Points on a hilly landscape, in no order, each with its height.
From any point a climber steps to the highest of the 2 points nearest to it. It stops when none of these is higher. Distance is the straight distance between rows; heights are no part of it.
Q_476 height 446: [141 165 104 123 161 161 160 155 106 107 135 176 173 123 191 165 110 128
 141 157]
Q_94 height 249: [160 116 145 116 133 199 143 162 150 169  90 129 111 132 127 161 128 151
 115  99]
Q_728 height 641: [141 141 141 102 153 139 175  94  84  81 104 170  94 108 170 136 154 121
 157 155]
Q_901 height 555: [161 110 159 140 132 135 131 182 200 196 107  94 132 137  85 113 132 109
  99 103]
Q_964 height 171: [101  66 150 100  92  88 155 127 118 126  80 112 137 100  82 127 134 134
 143  67]
Q_665 height 708: [130 132 140 162 165 130 118 131 157 178  91  98 131 139 116 117  79 133
  55 166]
Q_884 height 537: [109 148  93 144 128 163  82  78 115 158 160 204 100 118 152 112 105 155
 132 151]
Q_157 height 476: [158 159 109  99  97 139 179 136  91 107 156 170 115 102 162 128 131  81
 119 153]
Q_43 height 162: [113 135 148 118  94 121  91 152 125 102 115 113  88 103 108 114 108  63
 108 146]
Q_373 height 126: [103 102 149 143  97 105  96 165 138 125 127 112 163  97  87 129 132  93
 163 141]
Q_800 height 318: [151 133 100 159 132  94 124 136 146 115  95  92 115 170 148 119 104 165
 154  71]
Q_727 height 469: [153 174 117 121 120 176 168 124  91 136 155 161 105 157 178 123 126  95
 121 113]
Q_871 height 670: [136 148 114 130 143 171 101  56 126 130  97 157 130 110 104 116 157 132
  92 135]
Q_410 height 448: [144 114 131 121 165 135 141 138 113 184 156 128 122 147 121  99  74  89
 106 152]
Q_509 height 319: [125 143 135 155 155 120 108 173 134 115 162  99 164 167 140 165 145 135
 188 158]
Q_996 height 609: [143 154 151 124 141 172 151  54 142 117  95 133  90 145 112 115 151 126
 100 104]
Q_662 height 622: [109 154 195  86 133  89 116 172 185 116 112 112 152  68 166  81 103  79
  48 134]
Q_26 height 467: [101 135 109 126  92 131 105  71  94 120 194 191 112 107 129 146 118 145
 142 177]
Q_879 height 649: [159 142  86 128 142 106 156  87  88  95 109 133  43 152 187 121 132 159
 131 147]
Q_608 height 600: [110 151 169 130 162 109 124 130 157 137 132 121 123 101 160  94 104  89
  64 149]
Q_173 height 560: [151 151  55 137 138 119 152  68  97 120 109 141  83 170 144 100 169 178
 141  98]
Q_882 height 581: [131 126 115  88 104 106 142 147 138  96 129 163 156  63 197 102 119 102
  69 117]
Q_893 height 548: [132 167  70 142 110 118  82 127  94  89 126 166 151 119 108 123 143 186
 158 141]
Q_224 height 734: [155 123  96  95 137 129 167  72  50  97 120 188  54 120 177 107 137 164
 155 158]
Q_620 height 216: [130 131 161 128  97 121 112 193 127 133 123 116 166 142 145 185 114 160
 146  63]
Q_143 height 231: [155 139 153 143 109 157  98 191 174 156 115  99 123 158 128 172 109 156
 119 107]
Q_721 height 263: [142 130 114 135 147 115 127 133  72 107 108  72 160 172  95 134 104 145
 165 144]
Q_619 height 102: [175 103 113 137 104 157 153  78 122 115 135 129  67 164 117 154 167 142
 181 121]
Q_544 height 383: [133 205  85  91 153 130 187  79 100 118 129 159 176 174 146 107 177 138
 127 123]
Q_674 height 291: [125  84 154 142 145  97 162 156 196 114  82  96 107  93 156 131 147 113
  89 126]
Q_414 height 398: [ 84 132 108 120 172 138 117 166  98 102 138 166 132  98 133 146 181 151
 182 205]
Q_839 height 506: [114 161 122 131 152 112 124 123 105 122 157 140 181 143 123 124  87  76
 137 134]
Q_660 height 176: [ 80 187 154 160 152  90  69 125 115 109 128 120 102 152 131 103 104 137
 125 143]
Q_375 height 146: [120  80 139 137  99 118 132 151 154 124 133 129 114  74  87 103 100  76
 111 149]
Q_565 height 371: [115 101 115 128 127 162 167 120 140 185 136 123 108 111 117 165 165 146
  90 141]
Q_714 height 434: [142 112  98 126 121 111 146 129 110 148 158 139 159  96 135 107  72  58
  98 128]
Q_67 height 576: [128  72 158  88 106 117 157 102 129  76 107 134  96  50 144 102 124  92
 107 137]
Q_163 height 193: [125 142 116 190 152  84  98 125 144 106 110 118 124 144 148 112 116 115
 134 164]
Q_358 height 70: [110 140 144 101  88 165 141 132  76 110 127 133 107 129 108 127  97 129
 121 168]
Q_725 height 507: [136 146  78  96 147 151 107 136  98 168 133 142 114 138  97 122 158 145
 151 120]
Q_446 height 607: [ 91 169 133 103 107  94 112 161 148 102 120 132 184  75 179 102 108 110
  37 137]
Q_393 height 358: [114 158 112 136 158 149  86 182 112 115 162 139 154 145 131 159 137 156
 185 214]
Q_900 height 426: [ 95  57 126 154 100  94 114 143 177 147 122 119  97 100 129 147 122 166
 129  71]
Q_892 height 294: [152 139 125 144 117 102 110 192 154 154 116 101  95 180 128  95 117 132
 141  72]
Q_597 height 225: [126 121 120 170 138 100 117 121 140  76 116 114 126  92 108 143 162 104
 153 190]
Q_848 height 186: [ 88  90 129 100  92  63 135 171  95 114 112  93 131 124 120 120 100 123
 153  73]
Q_83 height 377: [170  81 144 144 162 122 107 177 183 145 109 122 102 133  90  83 139  78
 174 108]
Q_203 height 687: [142 157 118  97 152 167 154 107  90  84 127 168 145 143 141 138 174 131
 197 141]
Q_286 height 497: [102 107 166 148 168 105  93 142 136 149 118 131 122 116 136 122 100 156
 128 107]
Q_885 height 530: [118 117 120 149 147 111 139  77 142 173 157 108 128 145 116 125 101 106
  93 128]
Q_464 height 408: [ 53 131 133 120  92 138 107  73 119 130 175 172 148 118 104 157 167 153
 128 157]
Q_357 height 455: [141 102 114 142 161 154 138 110 179 170 143 111 166 132 109 168 180 144
  95 144]
Q_308 height 638: [108  96 200  92 115 113 118 171 213 130 123 117 122  46 133  49  79  97
  59 108]
Q_897 height 488: [171  73 144 166 140  95 123 206 216 171 124  76 144 170 105 118 114 115
 148  93]
Q_49 height 620: [162 127 103 162 163 160 138  97 149 148 134 104 121 170  98 130 150 139
 110 183]
Q_432 height 104: [127 119 114  90  91 131 119 128  73 138 157 107  90 179  70 145 178 164
 203 108]
Q_542 height 565: [105 156 182 131 196 115 122 147 128 152 136 136 169 132 157 131  80  92
 107 156]
Q_283 height 204: [171 102 107 134 142 128 141  98  96  71 116  67 127 194 103 124 145 114
 195 116]
Q_263 height 313: [ 92  91 177 127 109  82 167 109 172 118 122  94  79 109 153 137 118 120
  87  96]
Q_38 height 322: [122 118 133 109 121 175 154 121 139 152 127 146 151  78 128 154 138  95
  79 139]
Q_86 height 407: [135 194  94 111 149 142 164 131 104 108  84 171 172 129 176 120 154 163
 123 136]
Q_353 height 200: [123 104 135 114  86 110 127 158  80 105 126 118 138 116 118 167  93 144
 187  80]
Q_377 height 335: [ 64 122 153 135  82  93 143 100 131 108 156  95 136 122 142 161 126 120
  99 102]
Q_498 height 628: [129  96 146 146 146 125 156 129 184 208 127 126 125 135 114 109 102 115
  51 108]
Q_289 height 535: [148 144  99 105  68 124 141 104  94  86 146 163 141  93 166 104 132 112
  76 125]
Q_636 height 387: [109  96 163 165  99 139 120 118 202 138 126 110 110 132 133 179 150 141
 106  93]
Q_600 height 540: [159 172 128 126 136 158 184  99 128 123 113 122 106 165 140 134 149  95
  98 137]
Q_334 height 616: [119 175  89 158 152 143  87  97 107 116 137 189 122 171 127 125 128 188
 153 150]
Q_309 height 145: [148  96 117 133 126 127 164  81 105 114 148 105  98 163 138 129 116 108
 177  88]
Q_69 height 351: [141 131 132 153 138 111 121 111 192 163 117 105 129 148 149 135 136 151
 114  64]
Q_215 height 466: [175 171  79 120 121 109 186  76  90 104 109 123 152 171 130 117 156 166
 143  92]
Q_992 height 430: [184 101 164 156 175 115 108 154 186 167 149  82 139 174  93 120 110  92
 177  94]
Q_279 height 131: [131 125 122  97 100 124 126 103  81 111 156 147 137 142  96 128 185 130
 187  83]
Q_95 height 155: [106 108 152 110 125 137 110 113 106 132 112 116 156 121  72 138 158 141
 156  62]
Q_451 height 261: [150 101 119 163 153 112 146 122 164 106  68  98 144 110 143 151 162 133
 128 159]
Q_426 height 84: [111 163 141  97  86 127 119 144  65 104 144 124  96 157 116 152 139 163
 171 135]
Q_960 height 492: [141 151 117 117 160 150 119 156 129 166 141 172 162 105 176 132 104 129
 133 107]
Q_982 height 280: [182 108 115 105  96 176 164 139 143 167 110 127 144 112 123 131 128 100
  97  83]
Q_402 height 465: [100  34 166 153 138 112 115 164 161 166 114 144 111  83 134 142  75 156
 127 121]
Q_288 height 810: [149 151  84 182 160 158  95 121 148 160 124 121 164 141 105 124 116 130
  81 159]
Q_387 height 246: [121 122 140 167 136 148  93  95 131 104 169  75 181 180  78 162 135 151
 164 176]
Q_899 height 284: [123 140 156 148 136 164  94 155 127 119 198  66 161 188 118 178 145 183
 186 161]
Q_407 height 612: [133  64 156  91  89 128 115 136 182 100 103 129 106  35 144  80  96 106
  63 146]
Q_746 height 169: [ 71 163 152 114 120  91  91 153  98  90 109 113  84 126 125  78 114 113
 102 154]
Q_902 height 366: [ 58 120 116 124  94 103 132  85 103 154 163 136 156 120 113 152 124 155
 108 100]
Q_890 height 525: [108 132 163 134 127 134 103 143 114 147 150 160 130 109 172 136  71 109
 137 102]
Q_257 height 265: [176 124 103 138 114 142  90 202 152 142 124  78 119 170  86 107 143 131
 187 114]
Q_149 height 584: [136 149 117 100 176 171 133 122 109 140 131 124 172 147 121 136 182 143
 164 131]
Q_755 height 449: [117 136 104 109 137 140  95 153  86 152 143 165 111 110  87 122 161 130
 157 197]
Q_445 height 608: [122 148  91 121 121 121 101  66 106 103  93 189 150  95  92  97 160 159
 125 138]
Q_580 height 57: [ 97 139 142  95  37 136 148 107  79  92 166 118 118 101 124 147  75 105
  83 146]

For each start below, name the point where the climber stops.
Q_373 -> Q_334
Q_509 -> Q_203
Q_358 -> Q_288
Q_353 -> Q_288
Q_892 -> Q_890
Q_674 -> Q_334
Q_375 -> Q_334

Call two points neighbours if one is among the 2 nearest of the other. Go from one point of each pair to the other, from neighbour to neighbour, staying as high as possible. Name the lowest point that can't be avoided.
Q_203 and Q_224 -> Q_728
Q_288 and Q_308 -> Q_714
Q_334 and Q_203 -> Q_257
Q_662 and Q_334 -> Q_727
Q_890 and Q_224 -> Q_544
Q_871 and Q_334 -> Q_893
